A landscape with many peaks, sampled at points; each row gives a point and its height.
A climber steps from a point to the highest of its 2 nearest points, and stops where none of them is higher. Distance is the straight distance between rows; heights are no part of it.
(856): [ -8 -34  -7   8  19  36   0  31  21 -24   0 -11 -37 -13  44  -4  -1  14
 -17  10  -4  -3  27   7 -15  19  -1 -10 -17  16 -12  -8   0 -27 -43  12
   1  -9  -1 -35  48 -19  23   4   6   5 -12]  height 63.2
(166): [ 12  43  -8  30 -14   1   0 -55 -32   4   2   6   5  35  -1   4 -12 -35
   8  12 -14 -13 -52  12   5  -2 -36  -8 -16  35   7   2  23   0  15   2
  -7  -8  16   4 -34  -3 -17  12  -8  41  -3]  height 41.1
(519): [ 12  14  -4   6  -7  10  -2 -32 -11   8  -4   0 -12   4   7  11  11 -18
  -4   5 -12   2 -17  -3  12  -4 -30   4  -5  19   0  16   6 -10  -7  -2
 -22 -20 -11  -3  -9   3  -9  13 -13  -1  -9]  height 52.0
(930): [ 24  30 -20 -14  11  21  36   7   7  15 -58  15 -18  -6  -1  18 -16  15
   8  32  10 -27 -11   6 -19   5 -12  -1  18 -28 -22  11  14  -5  -5  10
  28  10 -29  22  -5  32  -9  -3 -11   6  19]  height 50.0
(594): [ -8 -28   3 -28   7  14 -22  12  11  16 -15  25  23   3   0   1  20 -14
  11  -6  18 -10  23 -34  -2  41  26  19  -5  -2  13  24 -12 -17   0   1
  -4   6   1 -15   5  -6  37 -10  31  -4  -3]  height 60.7
(672): [-27 -42 -10 -10  -1   7 -12  45  -7  -6   7   0 -46  -8  10 -24  -5   8
 -11  -7   7   0  25  -4   6  26 -21   1 -18   3  23  10 -39 -25 -27  13
 -23   2  34 -14  50 -13  20  13  -2 -18  -5]  height 50.4
(887): [  7   2  -5  16   4  11   2  -1  10 -20  11 -16  -8 -12  20   6  10   3
 -11  14 -23  11   3   6  -4 -37  -5   8   6  25 -19   7  22  14 -11  14
  -2 -18 -26 -19   8  -1 -16  21 -11   7   4]  height 38.0
(97): [  0  23  12  12 -21 -45  -6 -30 -16   9  32  -6  34  10 -20   4 -19 -10
   0 -25   7   7 -29   9  18  -9   8 -10   0  -7  32 -21 -16   6  33 -28
 -16   6  28  31 -34   0  -8  -4 -19   5 -12]  height 24.3
(134): [ 20 -21  11 -28  20   9  -8  14  29  22 -29  13  17 -11 -22  12  40  -7
  20  11  -1 -17  26  -9 -26   9  31  42   8  -7 -16  29  -2   7   3  14
  15  10 -20  -2  -5  19   5 -26   4 -12  23]  height 30.4
(877): [ 10  -9  -1 -29  10   2  -8  20  15  11 -29  17   3   0 -11   4  26   3
  20  15  -4 -18  12   2 -24  -4  25  23  14  -2 -20   5   9  17  24   4
  21  13 -14  -7   0  26  -1 -17   4  -3  34]  height 34.9
(188): [  7   0 -11  -6 -11  30  36  28   2   4 -14 -15 -31 -34  11  13 -17  34
  -5  14  19   4  15  11 -11 -13  -9 -18   9  -5 -28  -2  -1   5  -9   9
   5   7 -13  11   4  19 -12  29 -27 -15   0]  height 6.0
(1047): [ -1 -11  -6  -8  -4   9  -8 -20   0  11   2   3  -9  -1  10   2  20 -15
  -2 -10 -11   7  -5 -10  12   9 -21  11  -7  10  11  24 -12 -30 -20   3
 -34 -11   3  -2   5  -3   6   6  -4 -20 -19]  height 58.3
(82): [ 15  34   4  -7 -14 -36  -7 -19  -7  17   2   8  31  17 -27   6  -5  -3
  19  -5  -1 -19 -29  17  -2  -4  19   1  11  -7  15 -15  -5  14  42 -29
   6  12  18  31 -40  23  -9 -18 -17  17  19]  height 24.1
(21): [  1  -5  10 -39  -3 -13   6  19   7  21  -3  -3  30 -20 -31   4  15   9
  11 -17  15   2  32 -10 -19   2  40   5  19 -19 -11 -10 -10  21  30  -8
  15  19   0  12   2  22   2  -3   6 -26  21]  height 18.2
(468): [  7  30  27  52   2 -64 -13 -52 -19  -9  42  -9  44  35 -17  -8 -29 -34
  -1 -23   0  -5 -50  30  22  -9  -5   3 -24  13  37 -20   3  19  35  -9
 -21  -1  31  33 -52 -25 -17  -4  -2  35 -12]  height 28.5
(108): [-20 -63  -2 -19   9  -9  -8  47  14   0  20 -11  -8 -16   0 -28  17   4
 -18 -31  16  13  43 -16  -5  27  19  -5  -9  -5   5  10 -26 -20 -27  10
  -7   3  14 -23  47 -24  30  -2  32 -25 -10]  height 54.7
(304): [-20  10   7  25 -18 -16   3 -14 -17 -17  46 -25   6 -19 -10 -10 -36  17
 -17 -19  -4  44   0  -3  28 -43 -10  -5  -4   3   4   2  -6  36  12   6
  -9   0   6  14  -3 -12 -33  11 -19  -5 -21]  height 3.0
(233): [ -2   8   4 -12  -7  -7  -4  11  -1  12  -2   3  13   1  -7  -4   1   9
   7   7   8  -7  -4   4  -7 -11  10  -8  17  -9   0 -13  10  12  29 -13
  13  16  -9  -2 -10  15  -5   9 -12   6  16]  height 43.9
(1012): [ -4  11  12 -13  -6 -55  -5  -6  -1   2  11   1  40   2 -47  -5   8   3
  12 -26 -10  -4  -6  12  -6 -26  25   6  20 -19  -7 -20   3  35  49 -17
  10  17  10  19 -25  24 -22 -17  -7 -12  36]  height 31.9
(462): [ 22  39  -6  -6 -20 -35   6 -27 -10   7   1   6  13  18 -35   6   3  -2
  18  -3 -18 -20 -31  27 -10 -25   8   6   8  -5  -2  -3   4  19  33 -27
   6   4  16  30 -48  36 -24 -22 -24  17  31]  height 20.2
(811): [ 26   0 -11 -12  -2  28  37  14  10  10 -34  -4 -32 -29   9  21   0  22
  -5  24  19  -7   8  12 -18  -6 -18  -5  11 -12 -34  13   4  -9 -27  13
   7  -1 -27  17   4  15 -13  16 -24 -15  -3]  height 7.5
(461): [  1 -17  11  -8  17   0 -30 -12  14   3 -12  21  17  27   6  -9  30 -20
  11   6 -22 -15  -6 -16  -5   6  16  15   6   6  -1   3  22  -1  17   9
  -3  -4  -7 -26  -5  -1  16 -11  22  13  15]  height 50.2
(890): [ -3  -5   3 -15   6  11  -7  31   9   2 -15   6   8   3   5  -6   4  10
   8  21   5 -11   9  11 -14  -5  21  -8  14  -7 -13 -19  15  16  29  -7
  24  15 -12 -18  11  11   9   0   8  11  25]  height 39.8
(410): [-15 -29   2 -33  -8   8  -7  32  -3  14  10   5  -5 -13  -4  -9   3  11
  -4 -21  27  16  25 -16   2  17  12  -5   2  -7  16   3 -32 -13   3 -13
  -7  16  14  -6  21  -4  29  12  12 -20  -9]  height 50.7
(961): [-23 -36  12  -6  -1 -45 -24   6  -5   4  31   6  38  11 -20 -19   4 -10
 -10 -48  14  22   6 -27  15  13  10  -7  13 -26  20 -10  -9  -9  14  -4
 -10  10  11  -6  10 -14  28   1  37 -20  -7]  height 1.2
(306): [  2  -5  -4   7   7  -4   3   6  14 -17   9 -20   2  -9   0   0  12   7
  -2   7 -22   9  12  12 -11 -43  10   4  12  13 -33  -5  27  31  10   8
  13  -8 -24 -16   1   4 -16  12 -10  -6  19]  height 34.4
(267): [-23 -39  -2 -17  -4 -31 -23   7  -6   8  26   9  19   2 -15 -16   8 -11
 -11 -46   8  19   8 -33  16  17   2   1   0 -15  23   7 -20 -19  -3   1
 -22   1  15  -1  16 -19  27  -3  27 -26 -12]  height 0.9
(941): [ 24 -24  -5  10  11  20  14  -6  15  -3  -4 -10 -30 -20  22  10  24  -2
  -9  15  -9   0  16  10  -5 -15 -30  17 -17  20 -10  31  -6 -22 -58  19
 -23 -22 -22  -1  17 -13 -16  15 -17 -10 -19]  height 47.0
(642): [-14 -19   0  -1 -11   0 -19 -18 -12   6  10  15  -3  15  10  -6   3 -14
  -3 -12  -4   6 -12 -16  15  19 -19 -11  -5   7  24   8  -9 -27   6   3
 -25  -8  15 -11   4 -12  10   8   7   0 -21]  height 63.7
(341): [ 10  42 -20   0  -2  -6  12 -17 -13   2 -30  25  -4  28  -7   0 -13  -5
  20  31  -8 -39 -46  21  -9 -13 -21  -1  11   5  -5   2  24   5  28  -4
  25   8  -7  15 -24  26 -14  -8  -5  41  26]  height 13.4
(817): [ -9  -6 -15  25  24  42  14  27  18 -38  -3 -12 -38  -7  51   1  -9  12
 -17  27 -19  -2  20   7 -12  18  -4 -18 -12  18 -16 -21  24 -17 -49  10
  15 -17  -9 -45  47 -20  18  -7  14  13  -9]  height 57.9
(376): [ 20  46   0  31 -15 -32 -13 -67 -25   3  13  -6  15  41 -19   3  -9 -40
   6  -8 -18 -13 -56  22   9  -7 -20   1 -19  26  13  -3  10   6  26 -11
 -18 -13  26  21 -50  -4 -23  -1 -12  38   5]  height 35.2
(718): [  0  19  -1 -29  -4  17 -10  -5  -2  23 -34  34  19  15  -8  18  -4 -12
  23  11  16 -15  -6 -27   4  34  14  13  -1  -7  11  14  -6 -12  13  -6
  11  17   7   8 -27  17  19 -17  14  10   6]  height 58.4
(994): [ -1   9  16  -8  -7 -45 -12  -2  -5   8  10  10  38  12 -29  -3  -4  -5
  14 -17  10  -9 -11  13  -4  -9  28   4  14 -15  15 -22  -8  24  51 -28
  12  23  13  19 -31  18  -9 -10   2   9  19]  height 27.7
(888): [  7 -21   0  -9  12  29  10  43  26  -4  -8 -25 -12 -23  22   1   8  26
  -9   8   9  -2  34  13 -28 -11  21 -13   7   7 -32 -17   8   8  -3   3
  20   8 -23 -18  28   0  12  12   3  -3   9]  height 44.1
(530): [-39  -2  18  25 -14 -28  -8   3 -18 -18  55 -17   4  -2  -2 -21 -40  14
 -15 -18   0  44   3  -3  37 -33  -6  -7  -9  -3  19  -8 -12  32  17   0
  -2   4  16   4  10 -27 -21  13  -8   3 -20]  height 2.5
(27): [ 11  35  -6   4 -12 -27   5 -13  -9  -2 -10  23   3  21 -18  -1  -8   1
  21  23 -12 -34 -48  34 -10 -29 -12   0   9  10  -3  -8  18  19  46 -12
  19   6   6  16 -36  24 -26 -14 -16  37  31]  height 16.0
(643): [ -6  10  -4   5 -26  15  26  16  -5  -2  14 -19 -18 -21   5   7 -24  29
 -10   9   7  16   7  15  -3 -32  -3 -20  12   4 -13  -2   3  24   2   3
   1  -1  -9  10   1  11 -23  26 -30  -5  -6]  height 4.7
(551): [ 25  -5   1 -29  19  33  18  17  19  24 -56  19  -6 -15   2  18  14   1
  13  29  19 -25  18 -11 -17  23   6  25   4 -20 -20  24   1 -15 -21  13
  12   9 -28  10  -7  10   9  -9   1  -7   3]  height 39.5
(199): [-32 -45 -14  -2   8  21 -10  56   1 -23  12  -7 -55  -7  25 -29  -7  15
 -14   2   2   3  29   2   4  33 -14 -10 -26   9  12  -1 -29 -26 -48  15
 -12  -2  39 -31  58 -25  28   0  11  -9  -2]  height 48.1
(808): [ -3  -7  14  -5   0 -48  -8  -8   3  -7  16 -13  42  -7 -37 -10  17  -2
   4 -29 -22   7   1  -1  -5 -28  16  11  24 -22 -19 -24  15  29  32  -1
  13  12  -4  13 -12  12 -11 -13  15 -30  34]  height 37.0
(704): [-32 -20  -8  24   6  16 -29  37  -6 -42  43  -5 -34  10  34 -27 -20  13
 -23   7 -15  25  25  -5   6  22   0 -29 -23   9   6 -18   3   0 -29  -3
  -2 -22  29 -44  49 -30  15 -13  19   7 -20]  height 62.7
(965): [ -4 -17  13  -8  12 -35 -23   1  10  -3  12  -7  32   5 -22 -10  26 -11
   4 -20 -15   4   4  -8  -9 -16  25  18  22 -15  -9 -16  15  18  36   1
  11  10  -9 -13   0   7   3 -12  21 -14  28]  height 41.3
(231): [ 23  18   2 -35   5  24  11   6  10  29 -52  26   0 -13 -12  30  10  -2
  23  22  19 -19  12 -17 -12  32  17  29   4 -22 -12  29  -6  -5 -13  -1
  17   6 -13  24 -23  25   7 -24  -5 -13   7]  height 44.6
(59): [ 14 -25  -9 -15   5  27  16   6   5  19 -34  11 -48 -28   2  13  12   2
   6  13  12 -13  16   3   2  31 -32  20 -25  -7  13  34 -43 -49 -52  13
 -34  -9   9  21  22  -5   3  -3 -13 -31 -20]  height 50.3
(900): [ 17  -6 -11  -9  -2  28   7 -17  -8  16 -26  17 -29  -9  10  13  20  -7
   2   8   1  -5  -5 -11   9  31 -33  11 -16   4  19  32 -24 -48 -33   2
 -31 -14   0  14   6  -1   1  -7 -11 -20 -22]  height 51.9
(1091): [-15  17  -8  21  11  22   1  19   1 -30   3   1 -16  14  35  -5 -14   8
  -7  33 -19   4  -3  11  -7  -6  -3 -21   3  15 -13 -22  34  12  -8  -1
  21 -11 -14 -39  17 -10   5   7   7  27   5]  height 66.8
(641): [-33  -8  14  13  -7 -17  -8  22 -13 -10  46 -19   7   1   4 -16 -30  16
 -12 -15  10  31   8   2  17 -23   5 -23  -4  -6  18 -23  -6  26  21 -10
   3   5  10  -7  11 -25  -7  13   0   0 -11]  height 2.2
(1034): [-35 -45  -1  17   6  -4 -31  27  -3 -38  44  -9 -19   9  26 -28   0   7
 -25 -20 -14  21  25 -16   6  23  12 -19 -13   2  13 -17   0   1 -25   2
  -8 -23  19 -45  48 -35  30  -9  32  -4 -15]  height 59.4
(350): [ -4  18  -1  11 -23 -27  -7 -45 -25  -1  37 -22   0  -2 -12   1  -9  -7
  -8 -34 -19  30 -19  -8  30 -13 -24   5  -4   7  15  16 -16  -2  -1   0
 -27 -17  16  17 -12  -8 -19   1 -18 -22 -21]  height 54.5
(246): [ 20 -21  -4 -17  19  46  29  14  13  24 -57  20 -42 -25   6  16  -1   1
  11  20  26 -22  17  -4   0  40 -31  17 -21 -19  -1  29 -29 -50 -55  18
 -11   2  -7  26  20  -6   8 -11   2 -20 -18]  height 56.7
(64): [ 11 -26   9 -31   6  24  11  28  21  22 -21  -5  -3 -27  -4  11  25  11
   0  -6  28   0  34  -4 -17  19  23  11   3 -10 -15   8 -14 -11 -15   2
   5  11 -17  -2  16   2  18   8   6 -24  -1]  height 49.8
(785): [ 17 -29  -7 -17  28  45  41  24  23  12 -56   3 -43 -26  19  10 -11  11
   1  18  39 -25  25   3  -7  34 -26   7 -16 -24  -8  15 -25 -44 -60  31
  11  13 -19  19  30  -3  10   1  11  -8 -14]  height 64.7
(821): [ -1  -6   6 -29  -7 -13  -6   6   2  22   7   4  30  -3 -22   1  17   1
   4 -27  13   7  19 -15  -2   5  33  10  15 -19   7   0 -15   4  19 -16
  -1  14   2   8  -2  13  11  -2   7 -27   6]  height 19.6
(117): [ 19  -1 -10  15   8  18  15  -7  12  -8  -4 -15 -26 -17  23  12  13   1
 -10  17 -10   5   6   7  -4 -34 -19   7   1  22 -27  19  17   0 -31  18
  -6 -20 -34  -4   9  -2 -19  23 -14   1  -3]  height 41.5
(917): [  2 -14   4  -6  11 -21 -21 -13  10  -4   1   0  24  17  -3 -11  32 -22
   1 -10 -25   1  -2  -6  -4  -9  11  17  13   1  -7  -1  14   3  19   5
  -6  -7 -14 -16  -3   6  12  -5  15  -4  16]  height 45.7
(504): [-13 -39  -7  13   6  15  -8  25   8 -25  20 -18 -29 -16  34 -14   3  11
 -22  -2 -14  13  28   1   2   2  -7  -6 -12  18  -4   1  -7 -14 -35  19
 -10 -12   5 -32  40 -21  14  11   0  -3 -13]  height 58.1
(248): [-14  38  -1  41   5   7  -9 -21 -22 -28   9  15  -6  39  26 -12 -16 -14
   2  39 -27  -9 -38  17  -1 -14 -18 -23  -6  30   2 -21  47  22   7   4
  20 -14  -2 -27  -4 -12 -12   5  14  54   6]  height 20.3
(42): [ 23  34 -11 -21 -13   8  21   7   1  21 -43  16  -9  -7 -12  18 -10  17
  19  23   9 -25 -10   9 -21   1   2   3  18 -22 -17   5  11   5   9  -3
  19  10 -13  25 -23  36  -9  -2 -16   2  19]  height 59.7
(806): [-24 -19  17   3  -8 -32 -16   9  -8  -5  40  -7  25   5 -11 -16  -9   1
 -12 -31   8  28   0 -10  13  -7   9 -10   7 -12  16 -26  -3   7  22 -13
  -3   8   6  -9   2 -10   6  11  15 -11  -8]  height 1.7
(843): [-11  36   9  39   3 -20 -10 -19 -19 -21  13   9  11  35   6 -15 -19 -13
  11  24 -15 -17 -43  31   7 -22 -11 -12  -5  27   9 -18  36  30  32  -4
  10  -5   6  -6 -24  -9 -22   6   0  56  10]  height 22.3
(833): [ 31  32  -4 -17 -23   1  26 -25  -3  19 -31 -10  -3 -14 -20  32  25  18
   1  -3  -5   3   2  -2  -9  -3  27   4  14 -13 -18   8 -16   4 -20 -26
  -6 -16  -1  36 -34  40 -17 -21 -57 -28   8]  height 14.5
(1054): [ 17  47  10  47  -9 -45  -7 -72 -29 -11  37 -21  25  35 -24  -4 -20 -38
   2 -13  -8  -2 -53  25  25 -18 -15  -1 -22  29  19  -8   9  25  26  -7
 -20 -12  27  25 -53 -16 -33   0  -7  44 -11]  height 31.3
(238): [ 16  11 -14 -10  20  38  27  14  12  11 -59  17 -17  -2   9  12  -2   3
  10  30  11 -26  -6  -4 -13  15 -13   0   7 -17 -14   5  16 -20 -13  20
  23   6 -39   4   1  12   4   1   1   1   6]  height 43.3
(910): [-34   8   2  25   7  20 -23  32  -4 -39  38   2 -20  15  34 -16 -23  19
 -17  13  -7  18  11   3  -6  23  11 -37 -17   0   5 -37  24   7 -12 -22
  12 -14  24 -51  36 -30  20 -13  25  17 -16]  height 67.1
(435): [  9 -60  -1   3  26  33   7  24  35  -8 -11 -12 -32 -27  33  -2  19  10
 -10  11   9 -16  39   8 -19  11   0  10 -19  14  -5  11 -12 -35 -56  20
  -8  -5 -11 -20  46 -23  16  -2   8  -1 -16]  height 57.5
(430): [ 25  34  -4 -10 -18 -25  17 -30 -11   9 -13 -13  11  -3 -34  20  27   6
   7 -21 -20   3  -8   6  -9 -12  25   4  20 -16 -10   5 -15  13   5 -25
   3 -12   4  33 -35  32 -17 -20 -40 -24  18]  height 17.4
(928): [ 20 -47  14 -28  15  38  19  35  31  26 -26   3 -14 -34  -1  12  23  13
   5   7  47 -10  52  -2 -23  26  20  19 -15  -7 -15  24 -32 -22 -36  14
   9  18  -5   8  23  -4  20  -5  14 -21  -5]  height 53.4
(673): [ 17 -37   7 -23  25  47  33  35  38  20 -50  -4 -30 -32   7  10   5  22
   4  12  54 -21  44   1 -17  34   3  10 -15 -14 -18  16 -27 -31 -46  21
  16  23 -10  14  26  -2  17   1  12  -8  -8]  height 57.4
(705): [ 17  39 -13  22 -10   5   3 -48 -27   1  -7   1  -8  24  11  11  -3 -26
   3  17 -13  -3 -39   1  11  -9 -42  -4  -5  31   4  13  19  -5  -2   2
 -12 -20   0   4 -26  -1 -15  14 -12  22 -12]  height 46.0
(665): [ -2 -42   5 -17  14  19   2  35  20   5  -1 -23  -2 -22   7  -4  19  10
 -12 -10  15   3  40   0 -14   4  23  -3   4  -2 -19  -8 -10   0  -5   6
   8  10 -14 -23  32  -6  18   7   9 -11   2]  height 46.9
(437): [ -5  14   1  12 -24  -1  10  -4 -12  -4  29 -24   0 -26  -8   5 -21  19
 -13  -9  -4  28   8   7  10 -41  -3  -7   5   7  -9   7  -2  29   7   3
  -6  -5  -1  13  -2   2 -36  20 -29 -13  -8]  height 3.8
(783): [ -5  28  18  34  -7 -28 -16 -20 -16 -11  28   7  21  31   7  -7 -22 -19
   9   5   1 -11 -40  19  11 -16  -9 -14  -8  22  18 -25  15  23  35  -9
  -6  -3  14   2 -27 -13 -15   8  -1  44  -3]  height 23.9
(617): [ 36   7  -8 -10   6  23  29  -9  11  17 -38  -2 -19 -20   5  26  26  10
   3  23   6 -11   2   6 -15  -2  -9  15   1  -6 -24  23   0 -11 -34   0
  -7 -15 -30  19  -9  17 -17   3 -32 -18  -3]  height 9.7
(576): [-11  18 -21  33  20  40  12  14   3 -39  -9  -1 -34   7  50   0 -12   6
 -10  38 -25  -3  -2   4  -4   9 -20 -26  -7  19 -16 -13  37  -9 -37  15
  22 -21 -14 -40  29 -18   8   0  15  26  -7]  height 60.3
(754): [-15   6   7  18   0 -17  -7   5  -2 -25  34 -17  11   1  -2 -10 -11  10
  -5   3 -19  20   3  17   6 -47  13  -7  12   7 -12 -20  25  48  23   4
  14  -2 -11 -12  -1  -5 -23  13  -2   6  13]  height 31.1
(860): [  0  19   3 -18 -27 -17  -9 -22 -11  20  13   7  23   7 -19   8  -9  -4
   5 -28  11   6 -20 -10  12  11   7  -7  -2 -11  33 -12 -28  -9  21 -35
 -16  14  25  33 -27   9   7  -7  -4  -5 -14]  height 22.4
(232): [-10  -4  -2 -27  -6  14 -17   1   1  21 -12  32  19  17  -7   4   4  -9
   9  -5  20  -4   3 -27  12  31  13   8   0  -4  19  11 -17 -22  11  -7
  -8  11   9  -1  -7   1  29  -2  24   4  -6]  height 65.3
(813): [ 15  25  -6 -14 -16   7  14  -3  -2  17 -15  10   0  -5  -6  14  -7   8
  10  11   9 -12  -8   7  -5  -4  -3  -3  16  -7  -1   0   1  -5  13 -13
   4   2  -5  19 -20  30  -4   3 -26  -3   4]  height 50.1
(711): [ 24 -45   4   2  23  25   9   9  34  -1 -15 -10 -20 -25  26  10  31   2
  -9  13  -4 -11  29   9 -21  -5  -2  17 -11   9 -15  19   0 -20 -45  16
  -6  -9 -32 -15  29 -15   4  10  -4  -4 -17]  height 52.9
(131): [  5  14  -1  22  -4 -12  -6 -41 -10 -13  33 -22   2  -4   2  -4  -1 -14
 -12 -18 -25  29  -7 -12  30 -29 -21  19  -1  18  -2  17   9  12 -10  15
 -18 -25  -5  -3  -9 -11 -24  18  -7 -16 -14]  height 49.2
(934): [-23  22  -2  36   6  19 -14  11  -3 -41  27   5 -11  25  32 -11 -19   9
  -7  28 -22  12  -4  11  -2   3   6 -30  -7  15   0 -35  33  22  -6 -11
  18 -18   5 -44  23 -20  10  -8  16  32  -5]  height 73.5
(654): [-23 -50  -1 -26  -5   5  -9  47   0   7  12   2 -25 -11   4 -18   2   9
 -12 -16  21   7  28 -12   5  29   2  -5  -6  -1  13   6 -35 -24 -15   0
 -13   7  16 -17  40 -14  31   8  19 -16  -7]  height 52.7
(507): [  6  -1  -6  -6  14  22  13  35  11  -8 -20  -6 -14  -7  17  -1   0  20
   0  29   5  -9  13  15 -22  -8   7  -8  13  -1 -25 -22  17   9   1   0
  27  14 -21 -19  18   7  10   8   4  11  16]  height 40.9
(1007): [-13  26  15  33  -6 -51   2 -29  -3 -23  42 -27  38  -7 -33  -9 -26   4
  -4 -24 -10  24 -11   7  20 -55   3  -3  13 -12  -3 -10  16  51  30  -3
   4   6   4  20 -26  -5 -39   4  -7 -10   2]  height 26.6
(1078): [ 11  30   2   6 -13 -39   1 -39  -7  -7  14 -25  25  -3 -37   8  13  -4
   0 -34 -20  12 -22   5   3 -30  12   8  17 -12  -6  -3  -1  17   9 -15
 -10  -9   8  22 -36  20 -21  -9 -24 -24  15]  height 20.8
(342): [ -8  12 -13  -5  -7  31  10 -23 -15  17 -38  35  -6  19  12  10 -11 -16
   8  13   9 -12 -21 -25  16  47 -38 -17 -17   2  26  13 -14 -49   1   5
 -13   7  13   6  -8   0  18  -5  18   6 -18]  height 6.8
(48): [ -6  40 -11   7  -3  14  12 -21 -17  15 -40  31  10  32   6   7 -27 -20
  15  24   7 -30 -41  -6   7  32 -26 -19  -4   0  22  -6  10 -25  22   2
  20  22   6  16 -27   8   7  -6  13  32  -5]  height 9.5
(962): [-29 -59  -4   4   8 -13 -20  42   7 -23  37 -16 -15  -1  12 -32   8   9
 -29 -29  -7  17  38 -15   3  23  17 -11  -7  -2  12 -10 -20  -7 -28  11
  -9  -6  19 -37  56 -34  37  -5  31 -14 -11]  height 57.0
(692): [  5  32   7  24 -10 -52   2 -49  -8 -19  32 -31  33  -3 -40   0  -7  -4
  -6 -32 -19  21 -24   5  19 -47   1   8  14  -8 -10  -3  14  38  13  -7
  -3  -5   7  29 -38   9 -38  -5 -18 -16  11]  height 23.8
(406): [-14  -7   1  20   0 -12 -15 -19  -6 -17  34 -20   8  -3   7 -14  -4 -11
 -16 -23 -22  32  -1 -15  26 -24 -12   8  -3  13  -1   5   7  10  -2  14
 -13 -14  -6 -13   4 -23 -15  10   3  -9 -15]  height 50.8
(619): [  5  22  22  27  -9 -47 -13 -35 -15  -1  36   4  33  29 -15  -5 -25 -24
   7 -18   1  -4 -40  13  17  -9  -4  -9  -9   4  34 -23  -4  14  39 -21
 -14   6  22  25 -39  -7 -10   0  -7  29  -8]  height 26.1
(897): [-18 -28  -1  15   8   4 -11   4   4 -22  30 -20 -13  -9  25 -17   0   2
 -21 -12 -17  26  13  -9  14 -18  -9   1  -6  17  -5   8   2   0 -21  17
 -16 -19  -4 -27  26 -22   1  14   0  -8 -13]  height 54.3
(178): [-17  -5  -2   3 -22 -19 -18 -24 -28   1  29   1  -4  10   0  -6 -13 -11
  -6 -25  -8  16 -12 -10  26   3 -22  -3  -8  10  26   3 -17 -14   8  -2
 -35 -11  24   6   4 -15  -3   8  -5  -9 -18]  height 59.3
(668): [ -9  35 -18   6  -3  28  18 -31 -21  17 -47  35   2  28  13   7 -19 -22
   9  15   3 -20 -41 -23   7  43 -42 -22 -11   2  25   3   5 -36   7  12
   4  10   8  10 -16   3  11  -3  17  19 -12]  height 8.1
(1112): [ -3 -26   6 -21  19  10 -30  13  21   7 -15  24  26  13   0   0  26 -14
  14   5   1 -14  19 -26  -8  23  36  24   7  -2   3  15   4  -6   3   7
   4   7 -11 -27   7   3  30 -19  35   7  12]  height 56.4
(991): [ 14  31  -6 -24   3  26   2   0   0  28 -53  33   8   8 -11  30  -9  -9
  28  23  17 -27  -5 -27  -5  40  10  23   1 -18   2  24  -6 -18   0   1
  18  18  -4  19 -30  24  18 -23   9   3  10]  height 51.4
(331): [  3  46 -17  13   1   8  15 -21 -19   7 -38  27   2  32   0   1 -22 -17
  15  30  -4 -34 -52  10  -4   8 -34 -16   2   3   6  -8  27  -4  22   6
  22  13  -6  10 -25  12  -7   1   1  42   6]  height 11.4
(670): [-10 -35   3 -12   1  -5  -9  27  10   1  16 -16  16 -14  -4 -12  13   8
 -13 -24   4  19  29  -8  -7  -8  25  -6  14  -9  -8 -12   5   9  11   2
   5   7  -6 -17  22  -7  15  10  15 -20   5]  height 47.4
(689): [ 37  10  -3 -20   0  16  18 -13   8  19 -31  -1 -10 -21 -15  26  31   5
  11   9   5   0   6   2 -14   5  12  21   9 -17 -20  22  -9  -8 -25 -11
 -11 -15 -18  24 -21  26 -11 -13 -35 -25   4]  height 11.7
(30): [-27   8  26  35  -2 -37  -4   4  -2 -23  40 -21  29  -3 -13 -13 -27  13
  -5  -7  -4  24  -4  16  12 -51  15 -16   7  -5  -2 -25  17  59  36  -9
  12   9  -3   3  -9 -13 -29   7  -6  10  11]  height 29.0
(346): [  0  10   3 -32 -16 -16  -8  -6  -4  24   5   9  35  -2 -27   8   9  -5
   4 -31  17   7   3 -23   4  19  31  10  10 -18  18   3 -32 -10  16 -26
  -5  12  17  23 -21  12  15 -12   5 -20   2]  height 20.7

For each start below, name the point where the climber stops.
(97) -> (642)
(48) -> (232)
(962) -> (934)
(843) -> (642)
(961) -> (856)
(643) -> (856)
(833) -> (856)
(917) -> (232)
(877) -> (42)
(82) -> (232)
(551) -> (232)
(117) -> (856)

Call two points neighbours if one is among the 2 nearest of the other. Go from one point of each pair to the other, from neighbour to neighbour, staying as high as possible. Name the lowest point that can't be avoided.
(232) and (642) -> (551)
(934) and (785) -> (131)
(42) and (642) -> (890)
(856) and (934) -> (817)
(642) and (785) -> (59)
